Points on a hilly landscape, in no order, each with its height.
A ball rolls from a point to the lowest of its 2 nearest points, and stops where none of them is lower. Distance is the straight distance between rows; heights are no part of it.
z191 h=89: [-35  30  -3  14  31 -26  32  -3 -18  25 -17  18  32  54   7   5   5   4
   6  -1]
z563 h=205: [ -1 -14   6  -9  26  24 -48 -16 -16   0  29  -8   6 -39  36  34 -50 -13
   0 -22]
z390 h=478: [  3  28  20 -15  56  19 -19   1 -15   9   7 -14  18  -2  40  21 -49   4
 -18  -7]
z79 h=153: [ 19   3   9  -4  -5 -15   4 -17   7  -4   6  23  20  10 -28 -13  39  30
   9  37]
z622 h=364: [ -6  12 -15   1   2   6   6  13  -2  -4 -19 -40  -8  32   5  -9  -2  -7
 -15 -12]
z789 h=792: [ 34 -33  41  11 -23  -8 -30 -22  21 -10 -23   4   1 -37  -9  -7   0  34
   8  23]
z599 h=387: [-20  18  -3   1  35  -6   4   2  -7   3 -31 -34  -8  26  12  17  -7   4
  -3 -19]
z389 h=333: [ 45  15 -35 -17 -18  -5  38  19  11  22  10  11  -2  -6 -52  -7  33  -7
 -26  43]
z562 h=212: [  2   6   5 -25 -13  23 -30  12  -2  -9 -21 -52  22   6  25  13 -20   0
 -15   8]
z141 h=509: [ -6  30  30   6  60   9 -20  -7 -15   3  -2 -22  -5 -15  33  30 -48  -8
   6 -21]
z321 h=108: [-21  25 -20   0  24 -16  30  -2 -16  18 -11  -2  25  45  -9 -10  29  -1
 -11   5]
z353 h=403: [-12  11  12  -2  39   7   4   1  20 -18 -36 -35 -25   6   8 -14   9  -9
  15 -30]
z998 h=356: [-32  39 -13  -8   2 -18  -7 -13 -29   2  18   3  -6  18  22  -4   8  10
   3  -5]
z841 h=611: [  6 -30   6  48   4  12 -13  -9  -4  -1  10 -20 -19 -45  44  -4  -5   3
 -11 -21]
z156 h=677: [ 12 -19  15  27   3  16 -26 -13  16 -15 -10 -16   0 -41  25   4 -16   4
   4  -3]
z983 h=143: [ -5   2   4   3  16  -5 -21 -23  -9   4   8  34  40 -15   6   5 -13  27
   0  27]
z572 h=109: [ 29  -3 -17 -17 -53  -9  21  13  -3  21   8  19  19  22 -41   4  21  18
  -9  42]
z286 h=661: [ 24 -12   3 -24 -37  15   6  18  26 -19  -8  -6  -2  14 -41 -22  20  -9
  17  17]
z737 h=348: [  8  26 -21 -23 -37  -9  12  26  -2  -5  29  -4 -28  13   1  -7   3 -12
   5  11]
z564 h=448: [-55 -24  -2 -17  29 -16  19  11 -16  16 -45 -20  11  49 -47  24  -4 -17
 -19 -40]
z322 h=300: [  0   7  15  25   7 -11  10  -5  28 -12 -15  15  24  19   7   8 -25  -3
  22  11]
z47 h=118: [ -4  13 -20  -3  -4  -9  16   0 -16   6   4   2  24  30  -6 -10  33  14
 -10  25]
z671 h=744: [ 28 -24  19  20 -11  14  -7 -10  21 -18 -23   0   7 -27  19  -1  -3  23
   8  18]
z758 h=138: [-16  10  -4  -7  16 -10  -2 -14  -9   1  -4  -4  45  21  12  -8  13  17
  -6  28]
z415 h=562: [-24 -23   9  46   6   3  13  -7   1   4  35   5 -35 -48  29 -13  -2  -9
   7 -46]
z771 h=222: [ 11   3   2  11 -26  21 -27  31  -7  -7 -14 -46 -13  -5  31  -8 -20  -2
 -18 -12]
z529 h=429: [-14  31 -14  12  40  -1 -18  -8 -43  12  12  -9  24  -3  45  31 -31   9
 -33  -9]
z612 h=453: [ -2 -10  31  29 -15 -12   5 -20  25 -10  25  45 -23 -35  -1 -16  -1   3
  41  -5]
z395 h=343: [ 18  -7 -22 -18 -22  20  34  39   3   8 -13  -5  -2  25 -48 -19  22 -28
 -34   4]
z421 h=649: [ 43  -6   0 -18 -35   8  19  17  34  -4   6   8 -24  -9 -36 -17  22 -11
   2  31]
z798 h=404: [ -3  14   5 -23  38  15   2  -3  18 -10 -23 -31  43  22  12   1  -9  -7
  -7  12]
z823 h=632: [ 33   2   6  -4 -30   5  12  17  30  -8  10  -1 -35 -17  -7 -27   8  -8
  14   4]
z306 h=437: [-59 -22 -12 -30   7 -20   3  16 -15  11 -18 -19   9  54 -44   1   9 -14
 -27 -27]
z547 h=347: [ -5 -12 -22 -29 -21  31  17  42  -3  -6 -23 -29 -10  31 -38 -28  20 -18
 -38  -8]
z952 h=353: [ -4  -1 -17 -28 -16  21   3  32  -7  -6 -29 -47 -15  31 -11 -11   5 -21
 -14 -20]
z873 h=190: [  8   7   8   1  -7   7 -19  10 -13  -1 -15 -37   3   4  32   5 -28   0
   1   0]
z375 h=173: [ 10 -16  24  -1 -28  -1 -44 -15   8 -20   3   4  11 -26  13  -1 -24   5
  24  18]
z51 h=397: [-33  35  -5  20  26 -19 -10 -13 -21   3   8  18   4   8  38   8 -11   6
   4 -16]
z620 h=207: [ 23 -13   2 -21 -31  24 -13   9  10  -9 -27 -30  22   8  -7 -27  22  18
  -2  31]
z682 h=195: [-24  28   5   3  34  -1  -4 -24  -2  10   0  23  55   4  14  -1  -6  11
   6  20]
z347 h=454: [  0   9   2  -1  33  20 -29 -16 -28   5   8 -12  35 -18  37  24 -35  12
 -32   9]
z343 h=366: [ 17  31 -18 -45 -42  -2  19  26  13  -4  26   8 -25  19 -33  -9  14 -24
   3  13]
z754 h=225: [  8  -7   2 -17 -26  12 -23   4  -3 -11 -12 -29  19   4   8  -8  -5  18
 -14  29]
z129 h=412: [-14   3   1 -25  27   4   2  -6  17   3 -22 -17  52  40 -15 -10  20 -15
  -1  15]
z556 h=325: [ 41  15 -23  -6 -16  -1  16   7   0  12  22  17 -11 -16 -19 -12  36   9
 -24  39]
z903 h=237: [ -9 -14  -7   6   1  -2 -26 -28 -17   0  11  34  10 -27  14   1   8  23
   1  10]
z751 h=124: [ 39  -8   4  -6 -34 -21   9 -11  -3  14   8  28  19  10 -46   1  28  30
  -5  45]
z524 h=402: [  5  36 -24 -19  25 -22  51  21   6   9  14  28 -39  10 -43  -4  18 -45
   7 -10]
z309 h=104: [-15  24  18  22  31 -14  12  -6  -3  18 -12  29  52  24  21  32 -38   7
  -6  16]
z537 h=365: [  9 -47  -9  -4  13  28 -43 -18 -14  16  15   6  17 -52  35  40 -34  -3
  -9 -11]
z2 h=561: [  6 -67  -4  13  -1  22 -20 -45  -4  20  -1  29  -1 -61   8  14   7  24
   9 -20]
z584 h=107: [-13  11 -20 -22 -30  -9  10  19 -24  12   8 -20  24  59  -4   9   0   0
 -13   9]
z50 h=639: [ 24 -46  21  11 -11   5 -45 -50   3   3 -11  37   5 -52 -17  11   3  34
  -9  -4]
z111 h=186: [ 17  -3   9 -18  -6   5  -4  -2  13 -13 -11  -7  28   6 -10 -25  34  19
   6  30]
z407 h=559: [-19  27  14  25  37  -5 -25  -3 -21   5  -3 -24 -26 -17  40  24 -37  -8
   9 -43]
z580 h=619: [ 16   2  19   8 -23 -16   7  -4  31 -10  18  32 -12  -9 -27  -9  16   7
  42  26]
z557 h=483: [ 12 -72  -6   9   2  20 -29 -27   7  26   0   8   5 -56  18  36 -20   0
  -6 -21]
z188 h=721: [ 27 -30  26  -3   3   1 -42 -35   3  -9 -20  17  22 -33 -10   6   3  34
  -3  26]
z718 h=319: [ -1   6   3   0  19  12  -9  -1  14 -21 -25 -42 -11 -11  27  -4   6  -7
  -4 -18]
z700 h=102: [ 10   2 -26 -17 -51  -4  14  32 -20  11   5  -3  17  37 -15  -5  14  10
 -26  28]
z312 h=338: [ 31  -5 -20 -29 -12  19  28  26   6  13  -5   4  -4   8 -57 -17  41  -6
 -26  34]
z865 h=332: [  5  19 -21 -13 -46  -1  -6  16 -21   3  31  -4 -23   4  12  -8   7  10
 -19   4]
z81 h=431: [-39  12 -18 -32  17 -13  18  10 -14   8 -17 -15  -6  47 -32   2  25  -9
 -11 -20]
z886 h=415: [-20  23 -24 -24  15 -17  45  16  -3  13   3   8 -42  31 -41   3  21 -32
 -13 -20]
z130 h=685: [ 26  -3  -9  40 -35 -14  43  33   8   2  16  14 -33  -3   7   7 -17  -2
 -10  -3]
z103 h=583: [-19 -27  -9  36  26  22 -14 -21 -12   5  27   3 -15 -49  34  -3   2  -5
  -2 -37]
z374 h=608: [-32  -1   2  38  45   6 -26 -15 -30  18   5  -5 -22 -35  46  24 -29 -15
  15 -52]
z516 h=146: [-13  20  12  -6  11   0 -17   0  -2 -10   0 -17  12  13  26  17 -42   4
   8  -5]
z83 h=568: [  1  -7   7 -16  -4  -7  19  10  27 -19  -4  13   9  35 -61 -18  19 -27
  26   6]
z778 h=378: [ 12   7  11  -3  33  28  -2  -6  18 -18 -29 -32  22 -10   8 -14  -6   4
 -13   3]
z565 h=655: [  9 -17  -1  18 -21   8  -9 -20   1  -1  30  15 -26 -56  17 -16  23  13
  -8  -1]
z817 h=547: [-23 -15   8 -16 -11  -7  10   9  20 -21 -12   0  37  44 -50  -9   3 -13
  18   5]
z134 h=288: [-10   9 -12  19   4   0 -12 -11 -19  -8  33  13 -10 -13  28  -6  19  11
  -3   4]
z210 h=409: [-17  30 -14   7  39 -10  -5  -7 -31   6 -14 -26  17  20  28  14  -9   7
 -19  -8]
z597 h=640: [ 19 -14  23  -3 -32 -12  -2 -10  18  -5  43  25 -30 -32 -14 -19  16   6
  26  26]
z980 h=517: [-30  -3  10  -3  22  -8  19   1  14  -1 -35  10  35  52 -26   5 -22 -17
  24 -11]
z716 h=313: [ 18   8 -20  10 -30  -3   5   3 -14   3  22  18 -14 -16   0 -10  18  20
 -16  23]
z224 h=424: [-42   6 -27 -26  13 -20  30  19 -21   7  -1   9 -24  50 -51   8  21 -23
  -1 -26]
z991 h=317: [-20  32 -19   3   6   0  -9 -11 -32  -4  29   5 -33  -9  32 -15  17   5
  -2 -20]
z419 h=480: [-49  -9   4  -9  29 -18  20   4   2  -4 -44   2   7  53 -36  16 -16 -16
  12 -38]
z61 h=590: [  9   3  11 -11 -15  -4  11  18  25 -26  -4 -22 -40   4 -11 -18  -1 -24
  26 -17]
z132 h=260: [ 14  14  -1   1  -6  21 -16  16   2 -18  -3 -43 -24  -8  32 -26   8   0
  -4  -7]
z852 h=114: [-20  12 -14  -6  -1 -20  11  12 -19  11 -19 -24  15  61   0  19  -7   1
  -5  -8]
z655 h=663: [ 24 -26  -2  39 -23 -12  16   7  10  -7  11  16 -19 -17  19   4  -2  12
  -2   2]
z185 h=68: [-25  28   4   0  40 -16  27  -3  -3  27 -31  17  52  44   3  18 -23  -9
   2   4]
z360 h=386: [ 15  29 -23 -32  -8 -16  42  21  18   3  21  21 -29   1 -44  -4  12 -43
   4  10]
z260 h=653: [ 13 -23  24   2 -41   0 -22 -12   0   0  38  20 -37 -56   5 -14  10  11
  13   3]
z378 h=354: [ -3 -13  30  16 -13 -10 -17 -20  13 -17  13  16   3 -26  15  -9 -14  15
  35   0]
z945 h=194: [-17  11  10   7   5 -19   1  -6   9  -2 -14  29  44  20   5  29 -39   4
  27  16]
z274 h=702: [ 36   7 -16  10 -48 -11  42  45  14   9  21  21 -33 -11 -13   7 -21 -12
   5   3]
z745 h=47: [-11   9   8 -10   5   5 -51   1 -17 -17  18 -19   7 -14  37  26 -53  -9
   4 -12]
z70 h=533: [ -5  -5  20  39  15  -7  22  -1  16  -3  14   6 -40 -27  26 -18   7  -9
  15 -29]
z30 h=642: [ 25 -42  16  35 -15  15  -8 -11   8  -2  17  15 -26 -43  18  -1   9  18
  -7   1]
z283 h=593: [ 17 -53  10  15 -10   4 -31 -46  -9  18   9  43 -14 -56 -12   4  25  23
   2  -9]
z667 h=594: [ 13   3   7  10 -12 -13  27   4  25  -9   1  37  -4  14 -42 -13  15  -8
  29  16]
z900 h=612: [-18 -33 -13  21  31  23 -30 -20 -20  18  22  -1 -14 -56  49  27 -24 -18
   5 -45]
z559 h=516: [ -9   4   9  -3   6   4  12  10  17 -26 -26 -22 -47  15 -19  -5   7 -23
  23 -40]
z201 h=495: [  1  12  22  31   2 -12  30  -2  35 -11  16  31 -37 -25  -1 -25  15 -11
  31 -12]

Where does a ball stop that starts at each point below?
z754 => z700
z597 => z716
z421 => z873
z188 => z745
z286 => z716
z210 => z716
z81 => z716

Call two points neighbours if one is among the 2 nearest of the other. Go from one point of each pair to the other, from neighbour to neighbour, staying as low as possible. Name the highest point that can't be avoided.
z185 and z30 => z565
z873 and z375 => z900
z745 and z700 => z754
z983 and z185 => z682
